Points on a hilly landscape, in no order, each with its height.
From any point a ball takes the steepest step (drop divided by distance) to one of its 2 nearest points. It stops when none of these is lower. Distance is the straight distance between rows; heights are no part of it.
Vugan: [ 28  43   9  12  16  20 -21  69 -31 -30  -6 -35 -41 -27   7 -19   7  28
  21  24 -10 -10  16 -13   5 -10   4   5  29 -22   5 -57  -5  27 -18 -17]  (h 516)
vog: [ -1  16   7   6  28  33  39   2  19  10 -46  14 -23   9   8 -39 -21  12
 -11   3  31 -68 -32 -19 -16  15 -17 -20  -9  -2  -1 -45  -6  -2  22  23]  (h 113)
femut: [ 21  24  12  10  10   0 -36  56 -23 -12  30 -10 -35 -26   0 -10   1 -14
   6  35 -19   0  12  13   3 -29  22   6  40 -25  15 -24  -1  36   1 -13]  (h 186)
vesim: [-16 -12 -15 -12 -19 -27 -32  11 -12   3  30  31  12 -11  27   8 -26 -18
  15  11  -8  11 -10  13   5  17 -39  -5   8  33 -12  11   7  24   6 -23]  (h 564)
kul: [ 32 -15  42  18  20  -1 -10   4   6  23  -5 -22   4  36 -28   2  32 -35
 -19  -4  10  -2  17  23  -3 -67  45   3  26 -53  11  14   4  18  14  23]  (h 190)
Vadep: [ -3  -2  15   4   1  17   4  22  -4   4   6   3 -18   2   3 -32 -16  -7
  -8  14  -9 -14  -9  11  21   0  12 -15  18   7  14 -15  21  31  16   8]  (h 296)
muda: [ -8 -37  -4 -12 -39  16  44 -21  16 -13 -17   3  -6  23   5 -21  17  25
  19 -60  14  -8 -16  -1  15  44  22 -44 -34  -6  21  -5  18   2   8  28]  (h 315)
Tar: [ -4  -3  -9  -5   2  10  30 -69  22  16 -33  18  21  28  -9   9  -9   1
 -28 -20  23 -24 -21 -11 -20  -3 -17  11 -26  -1  -7  23 -13 -28  12  10]  (h 325)
venak: [ 11 -19  19  -3  13  35  26 -13  33  23 -40  24 -12  43  -4 -31 -18 -11
 -17  -6  51 -76 -36  -4 -26 -20   7 -19   5 -35  -6 -13   4  19  41  22]  (h 389)
Zevos: [  8 -17   9  -7 -14  39  21  38  -2 -15 -19  -5 -44  17  16 -46  -5  39
  19 -20  15 -40 -20 -14  14  25   9 -44  -7 -16   3 -44  21  32  11  22]  (h 388)
Buzul: [ -1  -2  35   2  20  17  -2   7  13  23 -10  14   4  20   0 -27 -22 -26
 -11  24  12 -31 -14  -3  14 -23   7   6  22  -4   1  -9  24  34  20  14]  (h 342)
basoz: [ 11   4  -6  -7  12 -30 -38  22 -24 -24  23 -18  19  -7  22  26   1 -10
  28   7 -11  34  13 -15   2 -24 -18  57  14   9 -30 -13   9  -8 -29 -41]  (h 253)
sanes: [  5  46  -8   6  28 -30 -42  43 -17   0  23   5  -4 -58  -1  17  -4 -21
  21  41 -15  -3  16  22 -10  -9 -28  11  36   3  -6 -21 -20  14 -19  -5]  (h 533)
sab: [ -1  -6   2  -7   8  17 -15  32   6   8  -8  27 -36 -17  16 -28 -30   2
   1  19  17 -42 -34  -7 -14   9 -23 -21  25  -5  -4 -24  -2  29  19   2]  (h 468)
mib: [  3 -17  -6  -9 -20   3  -1 -55   0  -9 -11 -26  16  34 -27  39  30  20
 -14 -48  -3  32  25 -14  -8 -25   6  14 -33 -10 -16  53 -11 -51 -23  -4]  (h 424)
vev: [-11   4  -7   7  -2  -2  -8 -16   4  19  16  19  -2 -19 -26  -4  -1 -17
 -28  17 -24   8  16  23  -6 -14  11  -6  16  -7  16  44 -12  -4  27   7]  (h 298)
bulag: [ 11 -33  31   9   3  -9   2 -33  11  28   0 -21  18  51 -29   7  30 -34
 -36 -18  -1  15  11  35   2 -36  38   1  -1 -13  17  43  16   5  17  18]  (h 204)
pof: [-35 -32 -10 -26 -35  -3  26 -71  41   9 -11  56   5  17  11   1 -12   4
 -10 -36  30 -34 -47  -7 -14  55 -28 -16 -40  12   6  17   1  -9  12   5]  (h 593)
rugin: [-30 -19 -15  -7 -24   6  27 -31  20   1   6  40  -5  -5   8 -11 -15  14
 -10 -19  -5 -10 -20   6  -1  51 -13 -30 -25  24  14  21   1  -5  25  10]  (h 560)
fetut: [-18  11 -25  -1   6   6  18 -14  12   3 -18  20   0 -24   6  -7 -20  19
   0  -5   8 -15 -16 -14 -16  36 -26 -15 -16  21  -3  -6 -18 -30  -2   5]  (h 191)
sar: [ 41  -7   1  17 -11 -16 -28  40 -22 -15  21 -44 -24   4  -3   7  25   3
   3  -2 -19  38  23   0   3 -31  38  18  11 -43   8  -7  -5  -2 -20 -11]  (h 134)
kuzi: [ -6  38  26  19  27 -14   3   0   5  17  19  -8  17 -17 -31  20  25 -35
 -19  48 -33  17  38  25   7 -24  34  33  10  -4  18   6  -6  -4 -13  11]  (h 241)
mase: [ 13  35  27  15  33   5   7  28 -10  -2 -14 -37   1   5   1 -13   6   2
   8  26  -8   4  20 -11  21 -10  19  24  12   0   3 -45   9   7 -24   6]  (h 483)
tatil: [-13 -45 -18 -25 -63  -1  -7 -31   4 -24  12  23  11  12  27  18  17  20
  25 -47  12  18 -21 -22  26  39 -16  -8 -24   2  -4  22  12  -3  -1 -22]  (h 639)
zaz: [-11  28 -15   3 -18 -14   9  45 -26 -37  33 -50  10 -10   2  17   5   9
  20  26 -29  52  44  -1   8  23  31  16 -33  37  11 -21  -5 -22 -37 -24]  (h 132)
tesu: [ -3 -36  20   1 -40 -11  -4  26 -18 -14  38 -18   6  35  25  -6   4 -23
   9   2 -19  30   2  18  39   5  36  -7 -13  14  13  -2  41  40   7 -18]  (h 410)
sos: [ -1  59  25  17  65   7  11  -2   9  22  -4  30   5 -49 -17   0   6 -35
 -11  53  10 -43  12   8 -11 -15 -10   4  37 -16  -3 -26 -23  11   8  23]  (h 154)
zubi: [  2 -32   4  -8 -12  11  28 -48  27  19 -23  20   9  52  -1 -14  -6   1
 -13 -34  28 -30 -32   1  -2   2   8 -19 -13 -14   3  13  16  14  27  21]  (h 249)
Zon: [-31  28   2   4  27 -23  -4   1  -1  19  15  16  24 -30  -6   6 -18 -33
  -4  38 -26   3  11  30  14  12 -24   5   8  55   3   8   3   8  -2   8]  (h 378)
kas: [ 17  30  -6  11  24  11 -21  36 -12  -4   2   6 -37 -53  -4 -10  -7  10
   4  23  -2 -15  -2  -3 -17 -12  -2  -9  40 -34   3 -21 -22  13   6  -2]  (h 508)
Mevuf: [ -1 -23 -25   0 -37   5   3 -19  -1 -15   5   0 -11   1  -3   1  14  30
  -4 -41  -9  26   4  -9  -3  10   8 -23 -20 -10   6  32  -8 -19   6  -1]  (h 319)
nufoz: [ -2  14 -22   4  -5  -3   2  20 -13 -12   9  -9  -8 -23   4  -3  -8  16
   3  13 -19  24   9  -2   4  13   2  -6   1   9  11  -1  -7  -9  -4  -8]  (h 561)
Mased: [  3  17   4  -5  22 -24 -47  -6  -1  19  18  23   9 -31  -6  24  -1 -27
  -3  24  -8   4  11   6 -16 -28 -22  28  45 -13 -12  23 -18  -3   0 -11]  (h 534)
sir: [ 18  -6 -13   7  10  28  12  -6  15   9 -29  17 -34  -6   0 -26 -13  22
 -13 -13  29 -43 -28 -20 -34  -3  -5 -24  12 -38  -6 -13 -21  -7  25  10]  (h 324)
dedi: [ 22  30 -13  18  18   4   5  -4  -6   2  -7 -14 -10 -26 -22  11  24  11
  -6   1   2   6  18 -12 -22 -26  17  13  14 -46   5   5 -33 -26 -12   6]  (h 243)
kudo: [  6  -1  13  -6  -2  36  -3  56 -14 -13 -15  -8 -34   1  28 -43 -15  25
  22   7   1 -34 -16 -16  18  17  -9 -23   6   3  -2 -49  14  41   5  -2]  (h 423)
Dus: [ -8 -23   3  -5   1  30   4  16  24   8 -13  40 -46   2   8 -42 -27  13
 -10   3  19 -63 -43  -2 -21  20 -12 -37   9 -17   0 -19   6  29  38  11]  (h 443)
Sotiz: [ 18  37 -19  11  10  10 -14  60 -30 -34   2 -19 -42 -46  19 -12  -7  35
  25  21  -3  -5   6  -7  -5  10 -14 -13  16  -3   4 -49 -15   9 -14 -20]  (h 532)
kubi: [-14  -3   1  -6  18   5  31 -51  34  29 -33  35  16  21   5  -6 -23  -7
 -25   0  32 -44 -39 -10 -18   6 -23   2 -13   9  -4   2  -8  -8  19  15]  (h 277)
duf: [  7   0 -22   4   7  13  19 -31  18  11 -24  25 -12 -13  -7  -9 -14  17
 -19 -14  17 -30 -19 -10 -33   3 -13 -14   0 -23   0  14 -32 -28  20   7]  (h 286)
lir: [ -6 -22  -6 -11 -43  -9  -1  17 -25 -36  27  -7  14  20  35  11  13   7
  34 -15  -6  36   3 -11  33  27  11  -1 -19  20  -2  -8  21  13  -7 -27]  (h 326)
Mezan: [  8  -7  -5  -9   9 -14 -31 -32   3   9 -14   9  17  -4  -2  24  -8   1
  -5  -8  17   7  -2 -31 -20 -27 -39  43  19 -16 -37  17 -17 -25 -12 -22]  (h 451)
neb: [-29 -16 -10   1 -43   4  29  -9  -1 -13  18 -13   8  11  -8  -1  11   9
  -2 -16 -23  42  17  17  27  33  30 -24 -36  32  25  20  11 -12   1   5]  (h 597)
tor: [ -5  27 -30   3   0  12  12  35 -26 -23   4  -9 -29 -42   8 -18 -12  34
   9   9  -9   5   6  -1  -6  32  -4 -25   4  14  11 -22 -16  -1  -2  -6]  (h 549)
pezed: [ 20  40   8   5  23 -14 -21  56 -32 -20  15 -36  -8 -20  15   8   6  -2
  27  32 -13  13  19  -9  10 -17   3  38  21  -2  -3 -51  -1  12 -34 -21]  (h 328)
lifu: [ 13   0  -9  19 -22 -10  -8  49 -26 -25  34 -39 -26  -2  -2  -3  15  -4
   5  18 -34  34  23  20   9   3  46  -4  -4  -5  27 -12   3  13  -9 -16]  (h 293)
Posav: [  5  -4 -14 -10  10  -5 -17  46  -6  -6 -17  10 -16 -22  32 -10 -27  15
  28   7  20 -35 -31 -17  -9  19 -60 -13  10  19 -36 -52  -7  12 -18 -17]  (h 565)
Matab: [  1  -1 -22 -10 -31 -21 -15  36 -42 -48  33 -12  19  -1  32  24   0  11
  45  -9 -10  48  15 -20  15  20  -5  13 -23  27 -14  -6   4  -5 -19 -47]  (h 266)
niriv: [-12  -1 -23 -14  -6 -18  -9  -3 -10 -16  -1   4  29 -11  25  20 -14   6
  29  -8   1  21  -2 -17   7  24 -39  13 -14  38 -25  -4   5 -16 -28 -26]  (h 526)
naz: [ -1 -16  15  -3  10   8   7 -23  19  22 -17  15  12  35   9 -18 -18  -8
 -14  -4  14 -21 -24  -3   9 -10  -2   2   6  -1   1  -1  20  18  14  13]  (h 306)
Lali: [ 20  37   0  19  34   5  10 -15   1  10  -3  11  -7 -32 -36  15  27 -12
 -18  20   7 -11  30   3 -25 -40  21   2  31 -61   2  18 -43 -18   9  14]  (h 211)
sezo: [ 13   5   5  17  10   2  -8   1  -1  16  11   0 -16 -14 -26  -8  17 -15
 -22  14 -12   1  14  18  -6 -26  29  -5  25 -33  19  18 -13   1  22  14]  (h 264)
denom: [ 29  39  30  23  23  -5 -30  42 -11   0  28 -16 -30 -27 -16   4  28 -18
  -5  39 -15  -3  28  12  -3 -40  39  17  43 -52  16 -24  -3  18 -13   4]  (h 230)
giz: [  3   3 -13   7 -11  12  37  -4  -7 -18 -17 -39   3   7 -10  -4  11  32
   8 -25  -3  29  23  -5   5  15  33 -20 -31   5  11  -2   0 -32 -19  18]  (h 200)
ked: [ 21   1   7  16  17  20  12   3   6  15 -17  -1 -14   1 -14 -20   8  -2
 -17  -3  13 -21  -3   8 -13 -31  24 -18  23 -41  11   4 -11   9  29  24]  (h 222)
kef: [-17  -5   5 -11 -12  -2  17 -35   0 -10   1 -16  38  27   4  19   6   1
   1 -18  -5  35   8 -15  22  14   5  20 -28  34  -9   7  22 -25 -21  -5]  (h 479)
dedo: [  1  38 -21   3  32  -7  -5  24  -5  -5 -22  -4  -4 -53   4   4 -19  13
  20  21  10 -19  -5  -6 -13  18 -51   3  12  20 -16 -34 -28 -17 -29   3]  (h 514)
lin: [ 10  22  -7   6  16  27 -15  47  -8  -7  -9  15 -55 -47   3 -35 -15  24
   1  23   2 -39 -22  -2 -20   8 -11 -31  33 -18   5 -32 -15  24  19  -2]  (h 491)
pamad: [ -5  16 -20  -5   6 -30 -42  29 -17   5  22  12   8 -38  10  10 -18 -20
  19  29 -14   4   5  17  -1   1 -39   6  24  27 -16   0  -9  13  -4 -17]  (h 546)
der: [ -1   8  -9 -16  25 -33 -36 -15  -1   2  -4   6  29 -21   5  34 -12 -13
  13   1   4   7   1 -17 -14 -19 -61  43  16  12 -42   8 -13 -26 -35 -21]  (h 470)
subar: [  5 -23  -3 -15 -12 -13 -32 -29  -3  -1   7   4  10  14   6  22   5   4
  -9 -20   1  22  -3 -19   2 -18 -19  29  11  -8 -22  33   3 -15  -5 -27]  (h 426)
Duro: [  6  13   6  13   0   4 -14  49 -26  -8  24 -13 -25 -17  12 -22  -4  -9
   4  32 -28   3   6  17  17   1  22 -11  22   2  20 -17  13  36   5  -7]  (h 239)
tata: [ -3  50  14  14  55  17  18  17   2  12 -21  13  -5 -32  -9 -13  -5  -9
  -4  39   0 -40  -2  -2  -5  -1 -16  -4  27   1   0 -38 -13   8   1  19]  (h 82)
Meva: [-17  33 -12  12   3   1  17   9  -8  -1  16  -9   3 -28 -26   1   3   2
 -10  24 -34  28  28  18   1  10  19   1 -10  19  20  20 -10 -20  -2   4]  (h 574)
nazog: [ 28 -51  38  17   5   2   3  33  -3  12 -18 -46  -9  46  -6 -21  28  -5
   2 -35   7   3  -2  35   3 -33  48 -33 -10 -19  18   5  29  30  -4  33]  (h 242)
butek: [ 16   0 -20  11  -5   5  -1 -12  -1  -3  -5  -9 -16 -10 -17   3   8  25
 -11 -14  -4  17   7  -7 -14  -8  13  -6  -1 -27  12  25 -21 -24   2  -1]  (h 278)
san: [  6  18  -7  17  24  14  31 -37  11  16 -27   6   5  -3 -21  -1   1   2
 -22  -5   8 -12   3  -4 -16 -16   5  -1   1 -11   3  16 -19 -28  13  12]  (h 240)
nur: [ -3 -38   4 -18 -31   1   2 -59  10   1  -9   4  23  44  -2  18  18   9
 -11 -41  11  15  -8  -7  15   2   4   2 -22  -3  -3  33  17  -8   6   0]  (h 666)
gifub: [ -6  12   0  -7  -2   6  18  31 -23 -24  -7 -22   3   4  32 -14 -17  18
  31   8  -4   6   3 -16  30  36  -4 -13  -9  40  -1 -50  20  12 -16  -7]  (h 488)
visog: [-19  35 -16  11  31   1  15   1   8  13   5  22   0 -49 -17  -7 -13 -10
 -14  28 -13 -11   3  20 -12  15 -19 -13  10  25  10  12 -21 -14  16  12]  (h 310)
Domu: [  1  46  31  18  45  -5   7   1   3  20   8  15   9 -28 -22   8  11 -39
 -10  52 -13 -12  25  12   1 -28  17  18  31 -17  13  -8  -8  11   1  20]  (h 203)
fivel: [ 41 -25  17  17  -5 -19 -21  31  -6  -4  14 -51 -17  32 -19  12  39 -15
  -9 -12 -13  31  23  23  -4 -38  49  14  -2 -35   8   4   5  -2 -22   7]  (h 66)
tumin: [ -4  -3  -7 -13  -3   6  12 -80  12  15 -19  12  29  36 -22  28   8  -2
 -36 -27   9  -2   2  -4 -16 -22 -15  18 -15  -1  -8  56 -19 -33   4   1]  (h 363)
Gis: [ -4  -2 -26  -9  -1 -18 -13  28 -17 -15  -3   5  11 -25  33   8 -24  14
  33   0  11  -2 -14 -14  -1  28 -52  -4  -6  28 -29 -28  -5  -3 -20 -22]  (h 548)
tatuf: [ -7  25  -9   8  16  19  53 -33  10   5 -32 -12  16   3 -17  -4  -4  17
 -11  -7   4   3   9 -10  -1   5  13   0 -23  16   8  -1 -11 -34  -5  20]  (h 178)
Pabit: [ -6  40   1  15  41  27  43   3  12   6 -37   4  -8 -23  -7 -28 -16  16
 -10  18  11 -44  -9  -6 -12  19 -12 -10   7  13   4 -36 -14  -9  13  20]  (h 174)
bov: [  5  33  -8   8  22 -10 -23  14  -8   9  13  11  -9 -55 -12   9  -1  -6
  -1  29 -15  -1  14   6 -15  -8 -16  11  31 -14  -1   4 -26  -4  -6  -1]  (h 521)
Reb: [ 28 -33  35  19  12 -16  -6  12   0  17  -4 -46   7  45 -28   9  43 -35
 -16 -15  -1  17  17  37   3 -48  53   1  -1 -30  14  18  14   7  -2  22]  (h 139)
kan: [ -8 -39   9 -12 -41  -3   0  -3  -6 -15  18 -12  20  42  23   2  17   0
  14 -25  -5  31  -2   2  48  15  20  -2 -22  15   1  -5  41  20  -2 -12]  (h 372)
Vimuk: [ 25 -15   8   3   2  11  15  13  -5 -20 -29 -47   2  35  14 -12  11  26
  16 -32  10  15   1 -24  19  -4  23  -5 -10 -11  -3 -38  21  -2 -25  15]  (h 542)
seboz: [-14  23   8   5  -1 -27 -41  10  -8  11  42   3   7 -22 -16  21  15 -36
  -9  40 -44  26  31  28   1 -18  13  32  15   5   8  30  -7   0  -5 -11]  (h 309)
Bup: [-28 -35  22 -27 -16 -16 -12 -31  15  13  15  30  31  36  25  -2 -20 -26
  -5  -1   9   2 -29   6  22  13 -23  15   9  32  -7   9  39  39  15 -13]  (h 613)
Muve: [  2 -32  18 -13  -8  34  22   2  29  12 -23  26 -33  37   8 -47 -17  13
  -7 -15  31 -66 -40  -5  -7   3   9 -35  -7 -26   6 -15  18  32  37  31]  (h 417)
noli: [-22 -30 -13 -17 -37   6  31 -67  31   7  -5  38   0  26  -5  -6  -1  11
 -20 -40  16 -22 -29   5  -6  39  -6 -30 -37   4  17  36   3  -4  32  16]  (h 579)
bupu: [-10  29 -14 -12  10 -23 -27 -18   1   7   4   3  29 -31 -17  37   4  -8
   6  11 -18  19  22  -5 -10 -16 -34  37   1  17 -26  33 -21 -33 -27 -16]  (h 487)
lenol: [-26   9   8  -9  11 -11   6 -17  -2   3   5 -13  40  10   7  17  -9 -16
   3   9 -18  31   9   1  26   7 -11  35 -18  53  -7   3  24  -8 -19  -9]  (h 452)
Tovig: [-15 -19   1  -5 -16 -10 -20   1  -7  10  28  21  -1   5  15  -6 -14 -18
  -6  12 -16  16  -6  11  11   6  -5  -4  12  14   6  25  13  24  23 -13]  (h 582)
zere: [-23 -22  -8 -16 -40 -21  -7   3 -22 -26  39  14  31  11  39  19   0 -13
  31  -7  -9  33  -4   0  34  31 -19   6 -23  46 -13   8  24  20   1 -33]  (h 377)
gon: [  6 -17  -7 -16  -2   1  -8   4  -2  -1 -10  10   3   7  28  -4 -20  12
  15  -8  12  -2 -18 -23   8   5 -21   7   5   2 -13 -16  12   6  -6 -10]  (h 500)
nep: [ -5 -18  16 -14   6   2 -14 -39  37  34 -20  45   8  25   0  -1 -26 -21
 -27   5  39 -45 -32 -12 -29 -17 -23   4  28 -19 -11  11  -6   9  31   3]  (h 571)
Mez: [-23 -26 -24 -13  -9 -15 -20 -10  23  20  -1  54 -15 -25  13   1 -30   1
  -6  -1  17 -31 -35   7 -35  32 -53 -25   0  13 -13  15 -17  -6  21  -7]  (h 559)
Faneg: [-14  14 -24  -1  -7  -5 -16 -28   4   9   8  15   8 -26 -18  20  -4   1
 -14   1 -16  16  12   1 -17 -10 -22  12  -6  12 -10  43 -26 -31  -2  -9]  (h 502)
laror: [ 28  44  24  21  34  27   5  47 -19 -15 -18 -47 -31 -10 -11 -26  22  21
   2  23  -3 -17  22  -7  12 -15  24   5  21 -26  10 -57   1  15 -19  10]  (h 501)
nogon: [ 31  52  28  24  35  -9 -13  17  -6   1  31  -3 -30 -38 -31  25  51 -20
  -7  38  -9  -1  42  16 -15 -42  48  23  36 -82   8 -15 -25   4 -21  16]  (h 257)
pek: [-16  -3 -14 -14 -21  -3   4 -19  -6 -29   0 -14  34   5  14  31   1  17
  21 -22  -5  42  14 -28  13  20 -15  26 -31  36 -22   5   7 -35 -37 -21]  (h 503)
debu: [ -5  10 -20   8 -35 -16 -12  41 -34 -28  53 -17 -13 -13   9  12   7  -9
  14  25 -36  45  22  24  12  16  26  -2 -15  22  16   7  -1   8  -5 -32]  (h 331)
kir: [ 10 -18  30   8 -11 -19 -18  35 -11  -8  30 -33   1  32   9  -6   9 -29
  -5  17 -25  24   8  12  32 -21  35  25   9   3   7 -13  39  34  -2 -17]  (h 440)
giv: [ 11 -36  23  21   0  -1  27   2  -4   6 -14 -42   4  39 -15  -2  37 -10
 -10 -35   0  21   5  38   5 -13  48 -31 -29  -4  22  20  20   1   1  30]  (h 173)
teru: [ -6  -5  11  -5  20  23  35 -28  35  20 -43  24   3  33  13 -22 -26   8
 -12 -10  44 -60 -43 -23 -16   7 -21  -3 -17   2 -11 -34   5   1  13  18]  (h 213)
zuri: [ 22   8 -10   4  -8 -20 -34  28 -20 -15  23 -23 -10 -11   4  20  12   0
  14   6 -21  36  24 -10  -2 -24   9  39   7 -14  -7  -1  -8  -8 -24 -27]  (h 196)
giruv: [ 27 -37  48   6   1   7 -16  33   1  14  -6 -35  -5  48  -5 -22  12 -22
  -1  -9  10  -2  -3  16  13 -48  41  -4  12 -32   3  -5  38  39   9  19]  (h 287)
muluz: [-24   5  -2  10 -16  -1  15   8 -10  -6  33 -16  -1  -4 -18   2   6  -4
 -10  17 -37  39  23  28  21  14  35 -11 -23  31  27  18   8  -3   4   1]  (h 585)
Von: [-13 -21  -1 -12   6 -16 -31 -30  29  29  -5  47  11  -3   6  15 -27 -18
 -15   5  24 -28 -31  -3 -32   3 -47   2  19   5 -16  16 -10   1  14  -6]  (h 576)
fomat: [  9 -23   9  -6 -11  18   9  13   1 -15 -22  -8  -3  30  30 -19  -5  23
  22 -24  16 -10 -21 -33  23   7   0  -1  -4  -9 -13 -36  27  15  -8   1]  (h 522)
pem: [ -3  16   9   4   3 -17 -10  -7  -3   8  21 -17  13   2 -19  25  20 -21
 -16  26 -32  32  30  10  11 -18  28  36  -4   4  10  21  -2 -16 -17  -6]  (h 274)
Nudan: [  7 -40   5  -9 -27  32  37  11  10 -12 -25  -7 -26  26  13 -39   2  37
  26 -51  23 -30 -28 -15  13  34  15 -49 -27 -15   7 -32  24  20   6  27]  (h 355)
kifa: [-14  32 -17  10 -19  -7  12  30 -11 -27  32 -48  -2 -13 -35  27  20  14
   2  25 -36  53  58  17  -7  13  48  23 -37  26  17   7 -22 -39 -39  -9]  (h 52)
lilu: [ 28 -21  36   5  21  11  -7 -18  14  25 -25  -7  14  48 -14  -4   9 -22
 -15 -14  32 -18  -5   0  -3 -58  25  11  28 -44  -7   9  13  22  18  14]  (h 238)
Tiv: [-20   6   0 -11 -13  -5  21  12 -18 -23   4 -27  28  13  26   6 -11   6
  27   3  -9  28  15 -18  33  34   2   9 -28  52  -7 -31  25  -7 -23 -12]  (h 515)
gol: [-32  36  -6   3  23  -5   9 -20   7  21  12  17  22 -34 -30  11  -7 -22
 -16  35 -25   8  18  28  -3   8 -16   5  -3  45   3  35 -16 -19   4  14]  (h 345)
gaki: [-14 -48  21 -16 -29  -7  -8 -19   5  14  25  21   9  35  22 -13  -9 -19
  -6  -6  -3   5 -19  11  30   8   0 -11   5  13  10  20  39  45  23 -12]  (h 599)
sudo: [ 12 -28  17   5   8  20  47 -28  21  21 -37  -2   7  53 -10 -30   3  -8
 -12 -40  31 -39 -25  25  -7 -21  25 -38 -17 -19  15   6  16  21  37  40]  (h 179)
Meb: [  6  24 -26   0 -19 -17  -5  49 -39 -43  22 -40  -5 -15  24  20  -2  21
  35  10 -15  44  26 -16   5  15   6   8 -19  21  -3 -27  -5  -8 -31 -36]  (h 201)
sugap: [-28 -28 -13 -30 -44  -2   5 -65  23  -4  -4  43  22  12  15  19   0  15
   0 -38  12  -5 -28 -15   5  43 -36  -5 -39  23  -3  26   0 -13  -9  -5]  (h 609)
rovir: [ -8  26  -8   2 -17 -27 -20  34 -24 -10  56 -15  -1 -17  -7  28  13 -22
   2  42 -47  36  39  27   0   0  25  33 -15  25  13  16  -8  -7 -19 -24]  (h 340)
zazu: [-26   2 -26  -7  -2  -4  -8 -36  18  18   3  42   5 -24 -15  11 -16  -2
 -19  -1  -6  -6  -7  10 -25  15 -39  -8  -9  17  -3  47 -22 -23  14   0]  (h 520)
limom: [-19 -25  -9  -7 -41   4  22 -14   2 -12  14  17   2   6  17  -6  -1  14
  13 -21  -9  18  -4   0  23  45   4 -25 -27  22  15  11  12   5  10  -2]  (h 580)
rafog: [-25  -3  -4 -14 -15 -30 -20   1 -18 -14  33  -3  35   9  19  26  -6 -16
  13  10 -23  38  14  11  24  12 -17  24 -21  55 -14   9  17   0 -15 -31]  (h 420)
gipod: [ -7 -49   5 -27 -52  -3   2 -42   6 -24   2   0  27  45  15  26  31  12
  16 -61  14  30 -10 -16  33  18   1   6 -29   1 -10  16  36  -7  -9 -13]  (h 654)
Domat: [  3  -5  17  -6  17 -14 -48   3   6  28   7  31   6 -12   1   3 -21 -30
  -4  21  10 -13  -7  -4 -12 -23 -23  15  49 -14 -16   9  -6  26  13  -6]  (h 547)
Fet: [  0   1 -10  12 -11   3   6 -30   4  15   8  -2  -6   0 -43   5  24  -4
 -33  -5 -21  17  24  25 -15 -20  26 -13  -3 -13  20  59 -20 -25  24  10]  (h 329)
nedup: [-27  23 -34   3  16  -7  11  -4  15  13  -5  29   0 -56 -11  -3 -26   3
  -4  14   4 -22 -12  18 -28  37 -47 -20  -8  36  -4   5 -25 -29   7   9]  (h 263)
Lilog: [  8   0  -3  -5  27 -10 -20   4   2   4 -17   6   9 -12  18   6 -20   7
  10   5  17 -11 -21 -28  -6  -5 -38  24  18   2 -32 -21  -1 -11 -16 -12]  (h 478)
gupef: [-16  14 -27   0  -1  19  49 -42  12  -4 -32   8  12  -4  -8  -4 -14  26
  -5 -25  12 -11  -6 -20 -19  28  -7 -14 -34  15   2   2 -12 -39   0  16]  (h 87)
bola: [ 11 -23  -3 -17 -11  -5 -20 -55   2  -6 -10  -9  15  29  -8  32  18  11
 -16 -41  10  21   4 -22 -12 -31  -8  29 -11 -19 -20  42  -6 -34  -9 -19]  (h 399)
Gofur: [  7   2  26  13  17 -11  -5  15  -6   2   4 -22   3  17  -2  -2  -2 -21
  -3  19 -14  14   7   3  26 -19  24  28  11   1   6 -19  23  16  -6   0]  (h 462)
bodet: [-15  43 -36   2  14 -15  -5  35 -18 -18   3  -9   3 -56  -1  12 -17  17
  28  27 -10   6  17  10  -8  30 -41  -8  -2  44  -9 -20 -23  -9 -23 -12]  (h 531)
paz: [ -8 -52  -5 -34 -52  -1   1 -52  22 -11   2  42   9  28  21  13   4  18
  15 -46  25 -10 -45 -22  17  39 -26  -5 -20  -3  -5  13  21   6   4  -9]  (h 625)
Mub: [ 19 -31  39  -5  13   4 -15   0  10  16  -8 -22  15  54   2 -10   1 -23
 -11  -7  17   1  -6  -4  19 -49  26  25  20 -24  -5  -6  42  27   5   8]  (h 283)
Mibiv: [  9 -39 -20  -7 -35  10   3 -15   6  -6  -8   8 -20  14   9 -12   0  27
   2 -43  11  -6 -20 -15  -1  12   6 -26 -10 -32   3  12  -4  -3  12   7]  (h 356)
mos: [-10   7   1 -11   5  19  19  36 -11 -11 -21  -5 -16  -1  35 -26 -23  22
  31   6   8 -31 -20 -22  17  44 -28 -18  -7  34  -9 -60  13  21 -11  -4]  (h 458)
Tenag: [ 13 -16  22  -8  19   8 -35  -3  19  28 -14  29  -4   4   1  -8 -22 -16
 -11  12  30 -37 -23 -22 -22 -27 -15   9  44 -34 -18  -1  -5  22  23   4]  (h 558)
pel: [ -9  12 -12   5 -18   4  24   5  -3 -21   7 -43   7   2 -28  16  22  19
  -2  -6 -26  49  43   4  -1  11  37  -2 -38  17  13  15  -5 -43 -28   1]  (h 129)
taren: [  6 -34  12  12   1  10  46 -18   9   7 -27 -21   8  43 -16 -20  24  -2
  -8 -52  15  -3  -8  34  -1  -5  38 -46 -28 -10  26  24  19   8  20  41]  (h 79)
pefa: [-32 -13 -28 -10 -16 -11   0 -22  12  12  14  49  -2 -28   6  -3 -24  -1
  -6   0  -3 -10 -22  16 -15  45 -42 -27 -12  34   3  30 -14  -3  19   0]  (h 540)
Zugib: [ 18  39   3   6  26 -33 -40  37 -19 -11  20 -20   5 -33  13  24   5 -10
  29  25 -10  12  23 -13  -5 -29 -19  58  29 -13 -24 -29 -10   2 -38 -26]  (h 297)
Zulif: [ 25  -1  13   5  21  32  13  -8  24  13 -41  11 -12  19  -8 -22 -11   3
 -13  -4  48 -60 -25 -28 -23 -37  -2  -5  14 -47 -13 -19 -16   1  23  19]  (h 359)
dadab: [ 28  22   0  26  27  25  25 -11   4  12 -13   9 -17 -19 -38  -6  27 -13
 -23   2  21 -26  14  17 -31 -39  31 -20  28 -62  11  15 -35  -7  38  26]  (h 176)
kogib: [-10 -24  -4  -1 -28  13  42 -23   6 -10 -14 -25  11  21  -5  -5  15  23
   4 -49   8  21   4   0  16  27  27 -34 -41   5  15  10  18 -22  -3  22]  (h 265)
nibe: [ -1  -6  -9  -6 -11  -1 -10 -58   6  13  -3   4  12  14 -34  26  23   2
 -35 -19  -8  13  23   7 -18 -30   4   6  -7 -16  -1  70 -25 -37   9  -4]  (h 357)
Moz: [ 11  15 -22   2  28 -18 -26   8   7   7 -20  12  -2 -45   6  11 -21   7
  14   9  22 -18 -14 -18 -28  -3 -59  12  14  -1 -35 -21 -30 -25 -27  -7]  (h 497)

Call two points neighbours if one is among the 2 nearest of the other. Go from one point of each pair to the other, from neighbour to neighbour, staying as low as possible. Name the highest point that can't be avoided.
gupef, lir: Von
Lilog, femut: Vimuk
lir, femut: Mibiv
taren, bola: mib
tata, vog: Pabit
dadab, femut: nogon

For each start below, name the point where the ball stops.
Posav: kifa
nufoz: lir
gifub: kifa
gipod: bola
Von: bola
kas: gupef
neb: bola
Gis: lir
